Points, in no order, along strands that fork, close into loops and pass close to each other.
Two points are linked if the straight distance between their rows is under 119. Some points are linked to none.
<199>: [ 23   4 -25  46   4  59 -43 -16   1  21 -19  11  -2 -15   6 -15  36 -27
  13 -68  28   4  10]
<572>: [ 38 -19  44  44  60  35 -50  13  -6   6  11  42 -21 -26  48  19  -8 -14
  27  20 -19 -17  24]
<740>: [14 12 39 -9 29 25  1  5  2 23 33 34 37 -6 65 -1 -1  9 28 42 31  6 31]
<6>: [ 34  -3  54 -12  27  57 -25  16 -14  13  25  14 -15 -15  49 -28  -7 -28
  47  33  15   7  32]
<928>: [ 59  -1 -24 -16  32  31  35   4  25  46   8   6  -8  26 -36  28  -9  12
  -5  20  -9 -23 -87]
<638>: [-13   9 -16 -19 -23 -31 -28  36 -10  16 -25   6   3 -18 -21 -45 -33 -18
  28  68 -35  -9 -13]
<168>: [-36 -19  13  10 -20 -19   7  12   8 -77 -19 -83 -19 -26 -10  26  29 -40
 -25 -40   5  27 -20]
<145>: [-44  -3  13 -17 -18  10  30 -27   3  34 -49 -20  43  -8 -59  -7  18  11
   6   0  12  -6  30]
<769>: [-18  -8  24   2 -41 -50  -9  10  19   8 -21 -22  70 -21 -35 -38  30 -52
  25  28  -8   5   0]
<971>: [-12 -10  -7  -4 -27 -25  12  44   8 -73  19 -75 -15  -1 -29  -4   1 -23
  -1  -2  -4  15  -2]
<349>: [  4   9 -41  -7  27  67  37  -7  24  50  22  36  24 -18  51   1 -36  32
  -5  15  51  -7   3]
<856>: [ 49  27 -21 -65 -28 -24  -3  15  28  12  30 -63  -5  17 -12   0   0  16
  18 -36   0  20 -32]
<215>: [ -8   0  10 -33 -56 -50  -6  17  17  29 -53 -19  55 -10 -46 -46 -26 -28
  26  52 -20 -16  20]
<347>: [-14  -7 -17  -5 -43  41  61   4   4 -13 -21  40   7  18 -10 -41 -39  16
  -8  -2  17   1   0]
<152>: [ 29  -2  57 -26  20   4 -52  27  17  54  -6  12 -25 -10  33  13  17  17
   8 -42  43  -6  30]
<2>: [-27  20   2 -18   7 -45  47   4 -10  14  -9  -6 -81   2 -39  17 -50   4
 -16  49 -33 -33  -2]
<203>: [ -7 -49  34   6  27  17  13 -28 -84 -35 -43  -7  36   6  26 -29 -11 -38
  20  14  -7  24   9]
<258>: [-58  22  17   3  14  22  -4 -17   2  24 -26  -5  43 -52  -3  19  13   2
   3 -18  26  -1  46]
<682>: [ 33 -30   0   5   9  -6 -26  -3 -28 -21  46  13  14  42 -21   7  -3  57
 -11 -12 -36 -15  45]
<737>: [  7 -21  33   5  47 -37  -5  -6 -86 -24 -24  61 -31   6  -2   7 -38  -9
 -23  17 -35   2 -10]
<96>: [ 26  10 -25 -68 -61  15  29  13  48  39  44 -43 -23  -7  -1  22 -11  49
   6 -26  17  19 -26]
<654>: [-26 -81   6  31 -21 -12 -33  -3  -2 -73  -2 -79  25 -29   8  51  16 -41
   7 -45   9  27  -3]
<819>: [-59  17  21 -42 -14  31 -39   0 -25  50 -46 102 -33  -3  33 -28 -11  -2
  -3 -19 -14  -5 -46]
<109>: [ 20 -20   7 -55 -33  -6  -5   7  -9 -19  32 -23 -21 -11  -9 -11 -52 -20
   0  -4 -63 -12   2]
<510>: [-63  24 -35  13  18  16  10  -1   9  62 -25  36  23 -60 -23   9 -12   1
  13  -3  26 -30  26]
<626>: [ 36  10 -28  48  22 -51  -6   3  18  16  23  15  31  19 -27  11  35  21
  -5  29  40   3 -23]
<637>: [ -4  -5  17 -34  -8  14   2  31  31  -9 -41  11 -14  19 -46  -5 -24  14
 -21  21 -73 -19 -55]
<642>: [ 15   7 -15  -6  24  40  24  -2   4 -54  35 -51 -50  -1  22   5 -43   1
  -5 -39  21 -16  39]
<841>: [ 17  23  31 -24   0 -18  17   1  34  21 -15  -6 -22  36  27 -12  33  19
 -45   3  28  10   7]
<259>: [ -9   7 -25  34 -38  32   5   3 -39 -16   8  36  16 -26   1  -1  -2  15
  -9 -60  -6  31  32]
<174>: [  7  63 -15 -44 -15 -12  19  28 -20 -15  22 -24 -11  33 -21  14  29  -7
  11 -45 -10  13 -21]
<847>: [-31   7  37  -6   3  53 -17   7 -26  58 -27 106  12   3  34   2   6  14
  10 -11   4   9  -9]
<505>: [ 29  11  37   5  30 -36 -19   8   3  49  10  12  23  14 -20  -3  46   0
  10  37  23 -30   5]
<29>: [ -7   6 -18  41 -13  42 -45  16 -17  10 -38  35   2 -19  52 -15  24 -14
   6 -63 -17  46  27]
<512>: [-18  52 -14 -59  13   4 -12 -13 -19  44 -26  63 -13  14  21 -23   0 -19
  -3 -56 -22   1 -29]
<805>: [ 17  18 -23   7  14  -1  19 -16  55 -28  44 -66 -39  12 -15  20 -23 -19
 -23 -24  15 -29  -7]
<125>: [  5  -6  30  19  43  21 -39  24 -48  -3  43  51 -46 -16  26  35 -34  24
  20  24 -48 -21  47]
<333>: [  1  12 -36 -26 -44  40  67  -1  36  30 -16  19  30 -14   8 -19 -38  35
  10   5  46  -6   5]
<507>: [ -4 -38 -10  72 -47 -26 -38 -20  -8 -58  35 -16  24  19  36  34  12 -42
  20 -57  13   9  48]
<61>: [ 28   4  91 -50  15 -15  11  10  -4  16  -3  -8 -33   5  23  14  20  34
 -12 -19  26  17  26]
<246>: [ -7  20  -1 -29 -15 -44  82 -43  14   5  30  -9   4   5 -17  15   1  44
  -8  43  -1   2  30]
<245>: [  0 -11 -46 -33 -24  -7  17 -24 -27  58  -7  50  25 -32  -1 -29  -8  27
 -27  -1 -35  28 -13]
<502>: [ 37  -6 -54  35  35 -34   5  11  40   2  -1  16  15  17 -14  -7 -15  14
 -39  28  28 -34 -29]
<323>: [ -4   3 -10 -18 -53  54  20  14 -24  -9 -11  53  18  -6 -11 -26 -21  42
 -14 -38 -26   9  14]
<254>: [  2 -10 -17  43  21 -24 -30 -18  36 -32  18 -38 -18  34  59   2 -11  21
 -38 -17  35   9  14]
<836>: [ -8  10 -72   6 -15  58  24   7   3  75 -13   2 -20 -71 -49  24   5  -3
  36   7   0  -7 -57]
<701>: [  9  43  27 -15  22  -2  18   0  37  31  12 -14 -22  39  16  24  51  12
  -9 -27  72 -36 -12]
<887>: [  3 -11  13  44 -69 -29  -7  41  20 -68   5 -25  33  46  18 -10  30   1
  13  -8  16  29  26]
<696>: [-47  -2  12  -4 -29  -9  47 -32 -24   3 -75  19  18 -13 -42 -37  -6  -6
  17  53 -18   5  17]
<453>: [-11   6  -7 -27 -27 -30 -20  11   7  -9  16 -31  69 -14  24 -30   5 -41
   9   4 -23  28 -13]
<757>: [-41  10  29 -64 -14  18  36 -14 -31  -8   0 -22   8 -16  28 -16  -5   8
  31  23   2  11  31]
<370>: [ -6  71 -13 -30  12  18  10  26 -23  21  -9  31 -56  25   2  -5  22  -4
  -9 -43  -7   3 -37]
<432>: [ 22 -15  20  41  78 -31  -3 -17 -16 -11 -57  10 -21  -9   8  16  -8  -8
 -48 -23  19   1  -4]
<950>: [ -2  13  34 -28   4 -41  14  -7 -30  13  16   5  33   7 -30  19  21  37
  17  47  -6  -5  23]
<773>: [-15 -26  26  59 -47  -3 -24  -5  -1 -38   4   5  39  23  32  -5  15  -8
  -5  -7  -9  25  39]
<130>: [ 18 -38  -3  49  25 -36   7 -20 -17 -48  44 -12  13  55  17   7  39 -15
 -29  39 -19  24 -11]
<674>: [-18 -35  -8 -11 -20  15  15 -54 -19  -5 -27  12  30   1 -25 -54   5 -25
   9  60 -55   3   8]
<4>: [ -3   4 -28  35   8 -33   8 -29  33 -82  51 -81 -30  16  -4  33 -33 -20
  -4 -10  45   6 -18]
<717>: [  7  -1  -4  39  26  53 -44   5 -29  -2 -26   1 -35  -8 -34 -19  51 -21
  16 -11  -9   1   6]
<423>: [ 20  10 -57  28  -9  54 -31  15  51  23  12  29  13  15  39 -48  15   2
  -4   6  26  -6  -3]
<442>: [-14  18 -20  80  13 -41 -39 -31  40 -57  50 -67 -23  49  43  17 -33  17
  -2  -5  63  15  -2]
<490>: [  3 -22   7 -12  23  13  -4  10  28 -19  37 -32   6 -34 -43  37 -26  34
 -31 -11 -49 -25   4]
<122>: [-33 -77   9  44   9 -42 -51  23 -30 -42 -11 -55   6 -28  23  45  52 -58
  15 -39 -29  27  21]
<725>: [ 39 -33 -34  36  21 -26 -30 -22  23 -35  64 -13  19 -12  -4  -9   7   0
 -30  36 -23  17  -4]
<194>: [ -4   5  16  24  17 -38  35 -56 -13 -75  31 -40  35  55  26  13  42 -11
 -14  15  26  35 -16]
<277>: [ 24   9 -57  -8  14  40  41  12  18  77 -13   7   5 -24 -30  20  22  11
  14  43  -9  -6 -91]
<936>: [ 28  17  11  10  32 -24  21 -36  -6 -42   4 -31  29   9 -26  15  23 -26
   8   0   7  14 -47]
<583>: [-27  15 -18  -3 -30  52 -26  43   9  23 -48  35  -4   7 -13 -69  27   3
  28  20  11 -14 -20]
<963>: [ -4  10 -15 -14  43   1   5  -1  24  65  28  35  34   3  46   6  -1  30
  -6  11  58 -13   9]
<16>: [  9 -15  10  16  13   3 -39  19 -49  -7  46  53 -17  10   3  27 -35  32
 -14 -35 -60 -26  45]
<913>: [ -1  23  -6 -29  -9  -8  31   5   1  31 -43   5  -8  17 -78  30  -2   4
  12  13 -57 -19 -65]
<415>: [ 39  23   1 -16  32 -12  34 -16 -13 -12 -19  -9  -4  11 -63  22 -10 -18
  -2   9 -21 -11 -68]
<463>: [ 12 -18 -22  40  26  28   4 -18  20 -65  11 -68 -43  11  46  11 -17  37
 -18 -32  60  14  28]
<535>: [-22  -7  -3  30  -7  57  -7  -5 -35  18 -34  73  20  20  29 -21  22  22
  14  12   4   8  44]
<435>: [-17  19  12 -22  14 -36  19 -17 -64 -30 -28  18 -59 -10 -37  -3 -44   3
   5  47 -27 -15 -18]
<147>: [-18  35   6 -19 -42 -19 -59  51  13  33 -43  30 -28  -6 -38 -56  10 -15
  25  49 -23 -20 -29]
<530>: [ 31 -22  40   1  38 -13  -5   6 -26  12 -23  40 -26   5  -6   3 -11   9
 -46 -21  -6  -6 -23]
<276>: [  4 -53  16  15  27 -16 -20 -23  22 -45  38 -19  41 -24   7  27 -16  21
 -39  10 -38  17  -1]
<385>: [  7 -23  12 -21  10  26  12   7  35 -32 -14 -11 -21  -2 -29  -5 -48  -9
 -19  -7 -50 -31   4]
<344>: [ 11   5  12  -9 -52 -50  -6  31  16 -44  43 -32  61  24  41 -24  27 -17
   6  -1  14  46  -6]
<49>: [-12 -13   3 -24 -32 -46 -16  12 -14 -29  18 -49 -38 -10 -16 -25   0 -47
 -18  -7 -36  -8  16]
<491>: [-19 -73  12  79 -33 -53 -49   3  -7 -46   3 -22   3  -4  72  72  34 -71
  44 -35 -20  26  48]
<50>: [ 17 -20 -38  43  46 -40 -19 -19  18  -6 -18  -4 -14  26  20  -4 -25  19
 -65 -14  30 -24 -12]
<859>: [-17   0  -3 -28 -15 -32  81 -29  -5   9  -2   1 -35 -18  -8  16 -60  21
 -22  44  -6  -8  31]
<665>: [ 26  48  18 -38  13  26   1 -11  34  28  39 -29 -24 -12   3  16  26   8
  32 -13  64  -8 -10]
<256>: [-43  42 -27 -15 -21  28  12 -21  23  78 -18   3 -22 -63 -38  29   7 -25
  21   0 -11 -20 -12]
<151>: [-32   3 -33   2   2  61  12  -6 -18  37 -39  56   4  33  -2 -34  26  24
  24  47  -3 -41  -4]
<697>: [ 26  14  30 -28   7   2 -26  25  14  32  23 -16  -5 -30 -30   7  -7 -20
  25 -47  58 -17   6]

How many points has the smallest loop of links through each point below? Write 0 if it is on no loop.
<194>: 10
<435>: 12
<841>: 6
<442>: 6
<256>: 0

A piece is all that can be reached along the links. How many separate loops has the piece of each point below (a circle has one, a figure eight two, a Y none), and how many tips (points with one link)?
<717>: loops 0, tips 2
<913>: loops 1, tips 2
<254>: loops 2, tips 0
<665>: loops 1, tips 0
